A landscape with many valleys, sampled at points; each row gives a point and its height.
From any point a ball takes the steepest step (drop divided by distance) to one of its 3 nearest points. It stops when none of these is lower. Distance is the straight distance between rows; heights are no part of it.
J963 h=334: [132 165 106 137 145 122 165 121 143 121 141 149 104 155 145 136 140 156
 122 132 164 104]
J619 h=51: [168 143  47 127 140  94 126 140  29 136 144 160 129 184 234 126 145 159
 161 187 182 114]
J326 h=223: [122 104 147 113 113 128 113 121 142 135 114 122 128 113 114 131 123 116
 126 124 106 120]
J219 h=210: [ 99 103 164 128 117 148  96 135 134 125  86 101 153  70  80  90 122  99
 132  89  60 170]
J247 h=53: [103 118 165 123 115 133  99 111 144 131 113 112 131 101  95 104 125 105
 123 107  86 122]
J489 h=246: [104 130 161 121 119 131 114 105 158 126 122 124 115 127 104 118 119 115
 108 108 102 114]
J285 h=96: [124 143 136 117 120 127 167 109 175 114 153 142  98 168 107 155 132 139
  92 125 178 117]
J904 h=386: [111  99 130 138  85 136  73 149  93 162  92  83 179  66 119 112 122  74
 139 100  64 184]
J441 h=447: [169 123  81 132 138  95 130 144  64 139 152 161 134 166 195 149 138 158
 156 178 156 107]
J547 h=77: [109 104 150 125 111 133  98 114 135 137 105 116 132 109 107 126 119 105
 125 118  93 121]
J529 h=251: [100 120 179 117 130 151 118 114 163 115 104 112 137  77  79 102 123 114
 108  91  77 141]
J363 h=190: [ 87  94 169 117 110 158 105 153 141 131  83 101 152  39  63  96 116  96
 129  81  54 192]
J966 h=132: [ 86 102 178 112 123 157 118 128 157 122  91 109 145  58  62  97 123 106
 114  76  59 157]
J791 h=211: [135 104 110 110 116 128 115 134 112 136 106 125 127 104 131 122 128 116
 157 136 121 126]
J350 h=389: [130  93 128 110 111 126 111 131 119 141 108 114 130  99 121 130 125 113
 148 125 105 129]
J939 h=217: [136 164 112 128 147 132 180 115 160 106 159 145 100 188 127 142 143 165
  98 131 197 110]
J795 h=312: [164 122  87 149 139 105 125 156  74 144 140 146 139 145 181 144 135 131
 167 177 142 109]
J148 h=108: [106 156 168 124 123 127 126 103 186 115 142 121 104 153  91 129 125 127
  81 112 133 123]
J742 h=82: [183 130  62 121 134  95 121 164  40 141 138 150 149 143 206 145 134 147
 164 181 155 116]
J323 h=367: [162 142  54 114 144  94 154 131  58 114 157 166 119 179 223 144 140 175
 148 177 185 103]
J984 h=19: [173 133  61 116 146  86 140 144  41 122 143 166 129 179 217 134 132 164
 162 185 171 112]
J81 h=574: [110 105 153 136 105 143  78 141 114 141  88  95 156  66  95  87 121  87
 137  91  59 180]
J806 h=372: [174 122  77 141 136 103 114 165  59 147 138 148 142 142 185 147 131 130
 169 176 141 117]
J635 h=141: [144 132  97 153 152 105 139 133  95 130 158 155 126 166 173 142 136 149
 151 168 152  97]
J375 h=134: [163 126  93 149 134 124 103 152  78 154 119 136 141 128 169 129 139 117
 175 158 137 121]
J879 h=229: [ 88 107 195 114 125 163 131 124 183 107 101 115 135  67  60 107 115 102
 103  83  62 146]
J369 h=309: [149 172 116 138 153 139 182 119 153 106 169 140  94 196 128 140 146 164
  98 141 203 109]
J446 h=248: [131 158 122 127 140 128 173 121 167 115 154 143  99 170 125 140 140 159
 102 125 186 112]
J613 h=268: [138 130  95 143 146 127 130 136 113 136 126 144 117 145 155 121 134 137
 158 150 144 110]
J614 h=126: [147 140  95 155 152  99 148 130  92 134 164 161 125 177 173 152 142 155
 141 170 159 100]
J994 h=157: [149 152  93 146 151  98 159 116  99 129 191 153 121 185 184 152 130 170
 122 173 179  97]
J315 h=86: [161 132  65 126 149  96 155 125  67 116 163 166 124 184 210 139 136 176
 144 182 176  97]
J568 h=263: [163 133  67 120 148  87 146 134  55 120 160 161 125 176 209 147 137 171
 155 181 169 103]
J354 h=168: [ 99 104 169 115 119 147 106 130 150 120  84 105 148  67  72  89 113 104
 123  87  61 163]
J918 h=291: [120 145 137 117 118 119 161 116 175 120 150 144 103 164 116 150 132 143
  96 122 170 112]
J996 h=71: [121 148 137 115 131 127 170 111 189 110 162 139  94 182  97 159 131 150
  83 129 193 116]
J32 h=330: [153 121  93 127 115 134  92 152  77 156  95 105 149  79 156 120 128 101
 177 126 128 154]
J123 h=172: [151 132  90 147 150  96 143 135  84 129 165 155 129 168 184 150 136 159
 146 178 156 103]
J166 h=275: [150 137  89 139 148  97 160 120  84 123 181 156 132 181 196 153 132 166
 138 171 175  98]
J739 h=144: [107 144 167 122 128 136 121 104 181 104 124 119 116 127  86 112 116 116
  91  97 103 122]
J51 h=388: [134 148 101 141 152 121 144 126 132 132 135 149 107 159 156 126 142 150
 144 146 156 110]
J99 h=23: [152 173 123 138 151 141 181 121 164  99 174 144  93 212 129 137 147 178
  94 142 210 112]
J474 h=107: [111 151 163 126 120 128 124 101 175 119 140 130 106 145  95 137 119 123
  85 107 127 112]
J104 h=116: [144 158 126 123 148 136 187 127 187  86 171 141  83 201 108 140 140 166
  89 135 212 117]
J281 h=310: [165 170 135 149 170 141 182 103 143  93 207 148  90 242 141 147 144 186
  95 170 219 102]
J297 h=137: [163 130  72 122 143  86 145 138  58 127 155 158 126 171 211 141 131 169
 158 183 173 106]
J437 h=308: [128 110 132 107 119 129 129 125 138 126 121 127 120 114 124 132 126 122
 138 128 126 115]
J487 h=465: [ 92 134 197 119 123 160 140 114 210  96 130 123 121  87  47 127 106 117
  78  78  93 141]
J159 h=167: [148 121  99 123 129 132 104 149  94 145 100 124 130 101 149 118 130 111
 176 138 136 134]
J514 h=195: [144 112  97 118 109 137  92 153  78 154  86 100 159  78 148 119 129  96
 176 123 115 155]
J304 h=290: [101 145 177 120 131 146 120 105 184  97 121 122 117 109  77 109 117 126
  84  88  94 126]
J499 h=338: [161 126  89 151 140  97 129 145  77 140 149 159 133 154 179 145 130 147
 158 170 146 106]
J792 h=427: [ 65 121 225 114 121 174 137 115 212 117 102 105 132  78  28 121  99  89
  80  74  75 144]
J29 h=154: [115 103 153 123 107 130 110 112 137 136 115 109 132 115 110 120 119 113
 123 123 101 124]
J143 h=114: [109 163 167 127 121 133 123 107 189 104 140 124 103 155  85 126 120 125
  81 111 124 125]
J5 h=111: [ 81  84 190 114 115 160 118 143 159 132  87 107 156  47  60 103 119  92
 118  80  52 174]
J883 h=219: [111 161 176 125 125 147 130 110 198  94 136 119 101 146  67 124 114 140
  72  91 121 130]
J190 h=239: [157 124  72 131 148  89 140 135  64 128 156 158 131 164 205 149 134 168
 160 181 168 105]
J480 h=357: [181 116  75 140 130 106 107 170  51 151 139 148 152 132 186 147 131 124
 166 175 138 115]
J204 h=478: [131 135 111 112 131 118 147 116 153 123 129 137 107 140 134 136 131 140
 126 130 155 106]
J730 h=262: [139 129  96 132 144 126 129 140 112 133 115 147 117 131 150 119 135 131
 164 150 138 116]
J527 h=178: [105 139 171 123 131 138 113 105 174 112 122 118 122 123  84 115 123 116
  99 104  96 121]
J827 h=145: [110 165 167 122 121 134 125 109 202 100 139 118 105 153  70 125 124 135
  72 100 124 128]
J163 h=123: [107 162 169 129 124 135 128 103 193 107 128 117 106 145  83 120 117 126
  81 103 113 126]
J318 h=434: [119 137 124 116 127 117 160 114 165 118 142 145 106 153 119 149 126 137
 108 121 163 110]
J857 h=361: [133 146 102 155 147 113 143 121 122 130 142 152 110 157 163 124 141 147
 138 155 158 100]
J85 h=299: [109 140 146 114 119 118 159 111 172 126 147 137 105 154 112 153 124 136
  98 119 157 112]
J822 h=365: [ 56  89 208 122 118 166 129 128 176 131  87  96 143  58  52 112 111  84
 107  79  52 161]
J98 h=462: [126  98 135 102 108 129 117 132 130 136 106 122 133 106 122 135 118 113
 135 128 113 128]
J400 h=155: [ 91  97 178 115 120 155 114 138 148 122  89 106 149  53  66  91 118 102
 122  81  59 164]
J373 h=101: [126  95 105 114  96 130  85 150  82 165  93  82 167  66 148 138 118  85
 152 103  83 173]
J68 h=56: [143 161 104 157 160 116 163 115 123 128 177 150 110 196 166 144 143 169
 127 159 185  97]
J743 h=60: [110 152 157 124 121 126 139 105 188 117 153 125  97 169  95 148 123 135
  87 114 154 122]
J620 h=162: [126  88 139 115 100 132  94 134 109 143 101 100 148  89 124 124 122 100
 143 120  90 147]
J209 h=100: [112 106 161 128 119 134 103 104 140 131 115 110 129 112 111 119 123 109
 119 122  96 127]
J533 h=393: [120  96 130 131  89 132  85 145  98 158 100  88 168  67 122 123 119  85
 137 107  76 167]
J913 h=64: [112 102 165 131 111 139  90 118 129 137 106 107 143  99  99 100 123 101
 125 113  82 139]
J317 h=271: [128 154 114 125 139 124 170 127 159 116 144 143  97 162 133 135 139 160
 113 121 176 104]
J892 h=383: [ 99 132 180 112 130 150 128 117 182 102 109 116 133  84  67 111 111 118
  91  79  82 137]
J220 h=74: [138 114 110 109 116 127 109 142 105 141  95 112 134  90 138 118 128 111
 166 131 121 133]
J74 h=46: [145 152 104 147 155 108 163 112 112 127 185 159 115 198 178 145 135 171
 123 163 189 100]
J348 h=39: [183 137  56 123 134  88 119 158  29 133 135 158 141 160 220 141 137 153
 170 182 171 118]
J4 h=490: [125 128 110 112 128 120 146 121 143 123 129 139 107 133 134 138 123 138
 129 123 142 114]
J42 h=29: [135 155 129 116 140 138 187 122 182  97 165 149  92 193 109 149 143 170
  80 128 205 117]
J910 h=337: [ 99 136 174 112 131 153 127 105 186  95 118 121 128  99  68 105 110 114
  90  81  88 129]
J19 h=175: [137 163 108 152 161 122 165 124 134 122 160 148 100 180 147 132 137 164
 125 141 179 102]
J733 h=410: [157 123  90 140 139  94 138 141  81 133 151 169 132 165 181 151 132 153
 153 176 154 108]
J670 h=252: [102 140 174 126 131 147 116 107 172 103 116 115 125 109  84 103 109 117
  93  99  93 129]
J961 h=81: [ 87  93 195 111 120 160 130 132 166 122  86 112 150  52  62 106 114  99
 113  76  56 165]
J288 h=278: [160 121  89 151 146 105 120 145  85 146 146 154 129 151 173 138 136 138
 163 173 139 105]
J783 h=326: [ 66 105 213 120 115 170 134 118 187 123  94 107 142  62  40 114 116  82
 102  79  53 159]
J988 h=341: [133 142 104 129 142 120 148 123 133 126 125 144 109 144 138 125 134 147
 138 138 151 105]
J56 h=374: [ 74 114 202 124 129 161 139 116 199 101 107 123 139  77  51 126 101 102
  93  74  78 139]
J866 h=346: [158 128  88 129 142  90 156 137  72 125 168 164 126 170 196 150 136 169
 149 179 166  99]
J37 h=213: [ 89  92 165 120 110 150 105 154 132 131  78 100 161  35  72  95 121  90
 128  82  44 196]
J664 h=415: [161 119  87 150 127 133  91 156  71 163 107 121 150  99 163 115 135  94
 179 148 127 135]
J194 h=152: [155 117  95 153 141 115 115 146  87 149 134 151 133 144 170 135 137 131
 164 174 140 108]
J890 h=138: [155 141  91 137 150  97 167 114  89 118 193 158 119 198 197 158 133 179
 119 173 195  96]
J111 h=84: [145 109  97 107 111 129 106 151  89 149  93 110 143  80 144 115 123 109
 173 124 121 150]
J36 h=63: [104 108 161 123 116 142  93 111 146 125  99 110 139  93  86  98 121 106
 121 102  69 143]
J217 h=218: [146 138  89 149 146 104 150 120  98 134 177 157 129 182 184 152 135 163
 132 172 174  96]
J132 h=230: [126  90 131 118  95 128  93 146 103 151 100  97 149  86 122 123 118  94
 142 114  88 161]
J286 h=315: [141 148 101 135 148 117 141 122 127 133 132 156 111 151 153 123 137 144
 147 147 148 105]
J886 h=272: [135 111 120 109 116 130 127 132 126 130 109 127 124 108 130 136 121 121
 142 128 124 116]
J271 h=581: [157 176 127 146 163 133 171 112 136 103 194 142  95 225 146 145 149 185
  99 155 219 100]
J94 h=297: [102 112 141 142  96 140  70 156 108 157  74  88 175  32  90  93 121  81
 139  90  48 201]
J381 h=58: [107 121 168 119 123 136  99 115 154 113 105 110 135  94  91 100 119 110
 114 103  76 137]
J553 h=279: [139 142  99 150 151 117 139 133 115 136 129 148 115 150 157 117 140 146
 151 155 147 110]
J96 h=352: [126 152 108 120 136 124 163 118 147 118 132 146 110 145 139 140 137 148
 121 126 156 109]
J349 h=120: [113 140 151 124 119 118 140 103 175 116 145 130 108 153 104 156 125 126
  98 119 145 111]
J821 h=102: [121  99 115 125  87 129  83 158  83 171  90  79 174  60 139 135 128  78
 152 106  68 173]
J720 h=69: [107 109 169 124 127 142  95 117 147 118  99 105 138  90  83  90 121 108
 118  98  74 147]
J810 h=174: [113  96 147 128  96 139  81 137 115 149  98  99 160  84 109 111 123  95
 132 115  75 158]
J390 h=170: [111 145 146 123 119 127 153 108 178 118 153 136 102 165 103 158 125 139
  91 116 167 116]
J458 h=133: [108 151 168 132 123 137 120 100 178 114 132 121 105 141  86 125 120 128
  87 102 117 125]
J17 h=34: [ 99 112 141 147  92 142  66 155 102 160  64  86 180  21 101 100 112  69
 139  81  39 208]
J277 h=483: [123 133 121 109 123 118 153 120 151 123 132 138 111 139 129 141 126 140
 120 120 148 111]
J952 h=467: [119 137 121 106 128 120 161 117 158 119 133 142 104 142 124 144 131 142
 112 127 159 109]
J456 h=129: [114 120 156 122 113 125 112 103 153 128 126 118 124 122 108 126 123 112
 113 119 101 120]
J882 h=97: [132  92 113 116  96 128  93 152  82 157  97  84 163  69 133 137 122  85
 150 113  89 171]
J313 h=165: [112 119 148 120 119 125 122 109 154 129 129 119 124 126 112 137 122 116
 114 120 110 107]
J52 h=261: [149 122  89 139 132 126 110 149  97 146 110 135 129 116 157 112 131 122
 174 148 137 128]
J330 h=522: [124  93 137 110 108 131 104 128 122 145 101 116 141 105 119 131 125 108
 145 123 105 135]
J679 h=140: [115 130 152 125 119 127 125 110 164 131 129 126 110 134 109 139 126 122
 107 121 121 114]
J735 h=45: [171 140  52 122 146  89 125 132  41 129 147 163 124 190 228 127 141 161
 160 192 191 111]
J839 h=350: [151 176 120 150 161 130 162 116 141 118 183 144  93 204 148 143 147 171
 106 150 204 109]
J339 h=206: [148 126  92 148 150 107 129 137  90 141 148 154 129 154 172 140 139 145
 156 169 142 107]
J383 h=146: [115 135 153 121 119 124 134 103 161 121 137 129 110 146 108 150 122 126
  93 115 142 112]
J797 h=375: [105 127 173 120 132 144 118 110 173 103 104 111 125 101  77  96 117 125
  97  88  81 131]
J579 h=177: [ 99  97 162 118 113 155 100 141 136 133  75 100 158  48  70  90 121  97
 134  84  49 184]
J105 h=390: [115 102 129 145  75 135  69 149  91 173  82  75 182  49 132 117 119  71
 144  96  49 191]
J114 h=373: [163 121  86 153 126 127  95 168  67 161 117 127 148 117 173 127 130 107
 178 158 131 128]
J61 h=70: [143 168 119 128 148 139 183 121 164 100 166 138  92 198 126 138 142 174
  99 136 206 112]
J469 h=657: [119  95 149 137 106 140  77 137 117 143  91  99 153  74  96  97 124  89
 134 104  67 171]
J119 h=446: [ 78 123 213 125 122 171 140 111 212 112 115 113 132  83  38 127 100  99
  81  75  81 149]
J191 h=284: [126 118 114 106 120 119 136 126 129 124 112 136 117 119 135 137 127 130
 145 135 130 114]
J970 h=222: [166 167 120 147 163 130 172 111 131 105 212 148 101 230 155 158 144 186
  90 166 225 101]
J681 h=356: [105 141 185 116 128 149 139 117 199  92 124 120 118 109  62 116 107 127
  75  78  97 133]
J211 h=35: [174 129  61 121 140  90 133 147  43 126 141 158 132 169 208 139 137 163
 162 181 170 114]
J871 h=151: [165 139  57 127 142  92 144 133  50 118 151 159 119 191 228 136 133 170
 158 188 188 110]
J696 h=72: [129 149 130 117 124 126 177 120 175 108 157 143 101 176 120 158 130 160
  92 127 189 115]
J270 h=171: [116  98 141 118 107 131  94 122 127 136 108 109 134 104 110 126 125  98
 134 124  90 133]
J109 h=313: [105 141 179 118 126 151 128 108 195  94 115 115 118 104  67 117 112 131
  85  81  89 133]
J57 h=83: [150 166 110 153 164 121 171 116 119 126 191 151 112 207 165 151 140 176
 114 160 198  96]
J697 h=59: [140 103 105 105 106 134 102 150  96 144  97 109 148  89 138 123 124 100
 161 125 114 145]
J570 h=198: [113 106 144 115 113 126 120 112 143 135 123 120 120 118 116 138 122 115
 125 125 118 115]
J990 h=438: [ 78 116 214 110 124 165 142 111 209 105 114 118 130  80  47 131 101  95
  84  72  77 146]
J433 h=267: [163 121  86 150 133 125  90 158  78 157 114 123 143 114 163 128 141 107
 172 162 130 136]
J212 h=264: [132 115 108 104 128 126 131 128 126 127 106 134 118 117 134 131 127 131
 149 130 129 119]
J43 h=106: [133  85 121 108  98 126 101 144 103 142 103 100 148  85 131 129 124  97
 156 121 102 148]
J147 h=256: [145 128 103 124 132 128 121 135 106 138 103 134 123 125 147 118 131 130
 171 146 136 126]
J550 h=147: [146 168 110 152 164 128 165 115 140 121 181 147 105 204 152 136 150 166
 107 145 197 107]
J973 h=381: [109 108 134 148  88 137  63 149  99 161  78  85 173  49 105 102 124  76
 142  97  47 197]
J275 h=240: [139 111 115 107 122 119 125 137 121 133 108 127 122 107 135 134 125 121
 153 131 119 125]
J173 h=253: [121 134 143 110 120 114 149 111 160 121 135 134 111 141 118 149 128 127
 106 120 143 110]
J319 h=139: [129  96 119 106 109 126 118 140 115 139 104 112 132 101 128 129 124 105
 154 126 117 132]
J693 h=391: [122  92 130 130  82 135  78 148  92 164  90  85 172  68 123 119 123  80
 144  99  66 180]
J991 h=296: [162 129  75 129 146  93 151 134  67 119 168 161 125 180 200 147 133 170
 148 179 171 104]
J554 h=470: [ 98 108 152 133 102 145  81 153 117 141  81  97 167  50  86  85 126  90
 138  85  49 189]
J179 h=79: [123  84 140 126  95 136  78 142 104 153  97  94 162  84 114 117 130  91
 141 113  77 159]
J998 h=49: [141  96 108 102 109 134  99 148  90 151 100 111 153  82 134 127 121 101
 160 119 108 144]
J347 h=521: [111  95 145 142  98 147  74 143 106 152  87  88 169  69 107  99 122  80
 137 100  62 174]
J234 h=384: [109 103 135 146  95 133  68 148  93 157  87  87 177  53 113 106 128  72
 141  95  59 185]
J108 h=88: [151 150  99 143 148 110 170 113 100 125 191 155 117 193 188 157 142 176
 123 167 182  93]
J826 h=420: [ 64 128 228 123 117 176 134 112 222 113 102  99 125  88  24 123  97  81
  75  73  71 154]
J830 h=42: [174 121  61 124 136  91 127 152  42 130 140 154 139 156 208 146 132 156
 166 182 159 117]
J642 h=270: [137 128 100 120 134 123 131 132 126 129 110 139 118 123 136 123 140 135
 155 139 138 111]
J901 h=298: [161 173 123 139 166 144 184 123 154  95 177 147  86 224 132 139 152 179
  94 151 218 107]
J536 h=131: [103 151 171 128 125 140 123 104 188  99 131 115 111 139  79 117 119 124
  79  97 111 126]
J522 h=379: [133 152 106 135 146 116 155 124 143 120 134 145 106 152 148 129 141 153
 139 143 158 109]
J894 h=276: [ 74 102 201 115 121 162 140 119 187 119 106 112 139  65  49 117 104  88
  99  78  61 148]
J629 h=295: [134 170 106 134 149 126 165 114 149 114 146 144 101 173 141 132 143 163
 112 127 175 110]
J15 h=461: [ 85 127 204 124 124 164 145 114 209  99 122 120 125  85  51 126 100 110
  83  73  86 144]
J39 h=115: [155 151 104 148 151 114 182 116 103 114 207 157 116 211 181 158 137 179
 107 169 217  95]
J945 h=98: [108 149 155 124 122 126 128 101 182 118 151 128 105 154  93 144 120 129
  84 117 142 117]
J672 h=269: [142 133 103 127 134 118 136 130 118 128 114 143 117 133 146 123 134 135
 148 136 143 114]
J674 h=596: [147 174 122 148 161 139 178 115 151 106 183 142  96 216 141 140 146 179
 100 145 212 104]
J40 h=335: [111 154 179 120 123 143 135 106 199  90 133 117 112 127  67 117 115 134
  74  86 109 132]
J131 h=319: [175 114  79 146 136 105 110 163  63 155 144 138 146 131 174 149 133 127
 169 174 140 123]
J823 h=68: [150 161 106 149 160 112 169 116 107 128 199 154 114 200 179 155 142 173
 114 165 203  96]
J695 h=254: [145 122  92 134 132 128 108 145  99 147 108 143 128 120 156 121 141 122
 165 152 132 121]
J425 h=377: [ 91 108 145 131  99 144  79 156 119 152  72  91 174  21  84  93 119  80
 145  74  35 210]
J77 h=62: [142 155 103 157 154 117 157 119 116 129 171 151 114 190 168 148 141 164
 128 159 176  93]
J504 h=57: [110 110 163 129 122 139  98 113 141 135 102 112 133 104  97  99 121 108
 123 106  84 140]
J776 h=266: [148 131  97 146 140 118 113 136 106 146 116 141 120 137 155 122 142 129
 165 153 140 116]
J773 h=220: [104 114 135 141  92 143  64 157 104 160  75  82 188  27 114 102 118  67
 138  93  43 202]
J55 h=363: [115  99 141 134  95 138  79 136 100 158  96  90 169  72 108 115 122  84
 136 112  62 168]
J225 h=41: [110 128 167 123 118 137 101 109 157 123 108 111 128 110  92 101 114 112
 113 106  85 128]
J888 h=435: [104 157 182 116 130 147 130 112 207  90 133 120 114 121  62 113 114 130
  72  85 108 135]
J152 h=183: [152 115  91 123 120 131 100 149  91 149  88 116 146  97 150 111 132 104
 177 134 128 143]
J355 h=85: [162 120  91 156 138 115 109 151  83 150 125 140 139 138 170 137 140 123
 165 165 136 119]
J804 h=176: [139 171 107 147 158 121 168 119 141 122 171 143 103 193 151 135 140 161
 115 152 189 100]
J268 h=113: [135 166 105 155 160 122 156 119 127 126 160 150 111 188 159 136 143 161
 134 155 173  96]
J174 h=212: [177 119  90 152 136 117 109 155  70 147 132 142 147 129 176 140 132 113
 169 164 133 121]
J634 h=95: [137 102 102 108  95 131  86 152  76 156  88  85 164  63 146 129 130  91
 163 108 101 168]
J877 h=66: [135  93 115 107 111 127 111 143 101 141 100 113 137  94 134 132 127 108
 159 130 116 145]
J395 h=127: [141 106  93 108 103 131  96 155  76 156  88  91 160  69 147 129 129  91
 169 110 107 161]
J752 h=311: [156 122  89 138 131 130  99 157  88 156 104 126 143 106 154 119 135 108
 172 148 130 128]
J63 h=104: [130  91 125 107 104 130  97 137 109 145 102 109 139  91 127 133 124 105
 152 126 103 143]
J566 h=471: [ 94 130 193 112 124 154 140 112 200  92 119 124 129  87  54 119 109 115
  86  75  89 138]
J950 h=469: [107 102 158 134 109 144  90 131 126 137  88  99 155  82  92  90 130  96
 132  96  69 159]
J106 h=468: [101 127 190 109 127 160 134 116 194  93 114 118 128  85  65 113 109 124
  88  77  83 133]
J75 h=37: [177 143  59 120 135  92 125 155  39 139 138 156 135 170 218 132 131 156
 168 186 178 115]
J812 h=67: [128 150 134 118 133 134 174 117 180 101 164 140  96 181 107 151 138 162
  85 131 202 122]
J22 h=128: [134 147 100 155 151 111 147 128 111 132 146 155 114 171 167 139 141 148
 147 162 157  99]
J758 h=109: [163 160 114 147 154 118 175 106 119 109 207 153 106 219 179 162 136 180
 104 169 219 102]
J178 h=382: [ 98 109 146 138 101 145  68 153 108 152  77  90 174  49  91  95 122  82
 142  85  42 198]
J836 h=418: [ 55 126 230 123 115 173 139 111 221 113  93  99 128  85  27 112  99  85
  86  75  68 155]
J627 h=80: [109  93 148 131 104 139  88 129 124 136 106 101 146 102 107 112 131 102
 129 117  75 146]
J252 h=90: [156 166 115 152 160 119 175 113 121 118 198 145 111 212 166 156 137 171
 110 158 208  97]
J290 h=292: [137 128 113 113 129 122 145 123 136 120 116 141 115 123 138 127 131 135
 145 137 143 104]
J269 h=21: [ 89 121 189 113 129 152 132 120 185 103 105 115 143  68  58 114 109 107
  99  76  74 138]
J168 h=258: [150 127  89 139 145  96 154 130  85 127 166 155 123 176 196 149 132 168
 143 175 170 100]
J486 h=257: [156 125  86 140 138 126 108 144  94 144 110 138 133 130 153 118 138 113
 177 153 136 124]
J668 h=228: [120  86 144 119 100 131  99 127 118 147 107 103 138  98 114 126 119  98
 135 127  92 141]
J253 h=558: [109 104 163 129 113 151  81 122 133 135  97 102 152  79  91  91 124 108
 129 107  73 151]
J202 h=349: [130 155 104 124 139 120 156 118 142 124 136 142 105 148 145 129 134 146
 131 135 158 101]
J327 h=142: [177 125  76 130 136  97 121 154  51 142 140 151 141 145 199 150 140 149
 169 180 149 115]
J69 h=161: [ 93 102 171 119 120 154 103 136 139 125  85 102 153  54  69  89 122 106
 124  86  56 171]
J715 h=110: [141 145 101 151 153 104 142 125 106 137 160 151 113 178 165 144 138 154
 142 165 157 101]
J251 h=24: [108 135 154 122 116 124 128 106 165 125 136 133 115 133 109 138 124 122
 107 119 120 109]
J33 h=259: [119 120 135 114 118 115 134 115 150 126 126 132 119 125 118 139 125 121
 123 123 130 115]
J238 h=328: [ 93 100 160 117 105 148  89 155 125 136  75  93 165  31  72  98 121  92
 134  76  41 204]
J392 h=199: [108 146 168 126 123 129 115 104 169 114 128 121 115 137  97 122 118 123
  98 108 112 124]
J707 h=320: [142 171 118 137 153 129 174 121 151 108 170 143  98 193 142 136 144 170
 101 134 197 109]
J767 h=241: [117 127 141 120 112 121 136 109 155 127 128 134 112 138 117 149 122 124
 110 123 134 109]
J398 h=153: [143 137 101 148 146 112 133 129 104 140 145 153 118 160 166 134 142 144
 156 165 146 108]
J393 h=22: [158 173 125 145 168 143 186 115 148 102 192 149  87 234 135 140 149 182
  90 162 222  96]
J30 h=265: [138 131 106 128 140 121 131 139 117 130 115 142 119 128 143 123 138 138
 162 138 140 120]
J793 h=336: [123 116 124 105 118 117 137 122 144 131 119 139 116 121 130 140 124 129
 128 122 132 107]
J881 h=260: [136 160 124 123 141 136 187 118 173 104 158 140  96 186 121 141 143 159
 102 123 203 118]
J276 h=112: [151 118  98 121 120 129 103 150  99 148  94 121 135 101 144 119 132 111
 169 137 133 132]
J9 h=314: [ 80 109 204 113 129 167 142 116 189 111 109 118 138  75  46 118 105  95
  99  74  72 150]
J597 h=238: [144 116  97 125 132 123 106 146  96 140 100 135 132 114 147 117 135 122
 177 145 132 120]
J374 h=87: [145 149 105 160 155 111 153 120 117 129 162 158 116 182 164 143 145 157
 134 160 162  97]
J184 h=61: [137  96 111 107  99 130  99 149  87 151  91  93 163  68 135 129 130  89
 157 112 101 159]
J47 h=242: [143 143 101 150 155 105 154 120 105 135 182 156 116 186 174 149 142 160
 137 172 173  94]
J538 h=578: [134 155 103 148 155 121 155 120 131 131 149 145 100 170 152 130 142 155
 138 144 161 104]
J592 h=185: [159 141  87 133 155  97 169 119  86 116 189 160 120 194 201 152 129 176
 130 172 189  93]
J925 h=364: [101 115 140 138  94 146  70 149 106 159  81  90 182  51 105  98 121  81
 140  92  52 192]
J971 h=169: [139 162 102 150 158 111 151 120 121 133 158 154 115 176 162 138 141 158
 135 155 168  98]
J387 h=122: [161 150  90 133 153 109 182 109  92 117 204 157 115 205 195 163 135 181
 117 169 201  88]
J638 h=65: [157 134  76 131 147  95 164 124  71 120 173 160 124 180 205 148 130 176
 141 180 177  98]
J649 h=173: [119 149 123 120 130 120 172 122 177 116 156 136 104 163 119 149 130 152
 103 119 181 116]
J407 h=99: [149 167 111 159 160 121 171 122 125 123 195 152 108 212 158 144 144 175
 110 156 200 101]
J360 h=387: [ 61 114 221 127 111 170 134 115 204 124  97 103 141  72  36 113 102  77
  98  73  64 155]
J325 h=194: [ 89 107 186 112 125 160 126 122 166 106 104 113 142  65  66 106 115 107
 104  81  64 150]
J701 h=191: [120  92 143 116  97 139  95 134 109 146 105 105 145  99 106 122 124  97
 135 121  91 137]
J239 h=237: [137 119 111 113 126 127 119 136 115 134 109 128 119 115 135 123 135 122
 158 131 137 124]

Where does a ball stop that starts at each point below?
J681: J743
J339: J74
J238: J961
J797: J743
J106: J743
J627: J225
J886: J998
J350: J998
J212: J998
J950: J961
J570: J547
J392: J743
J253: J225
J239: J998
J317: J42

Two balls start at each pair of points below. Name the first point that both come to, or write never.
J437, J191: J275
J888, J40: J143
J363, J469: J69
J733, J635: J614
J826, J119: J836
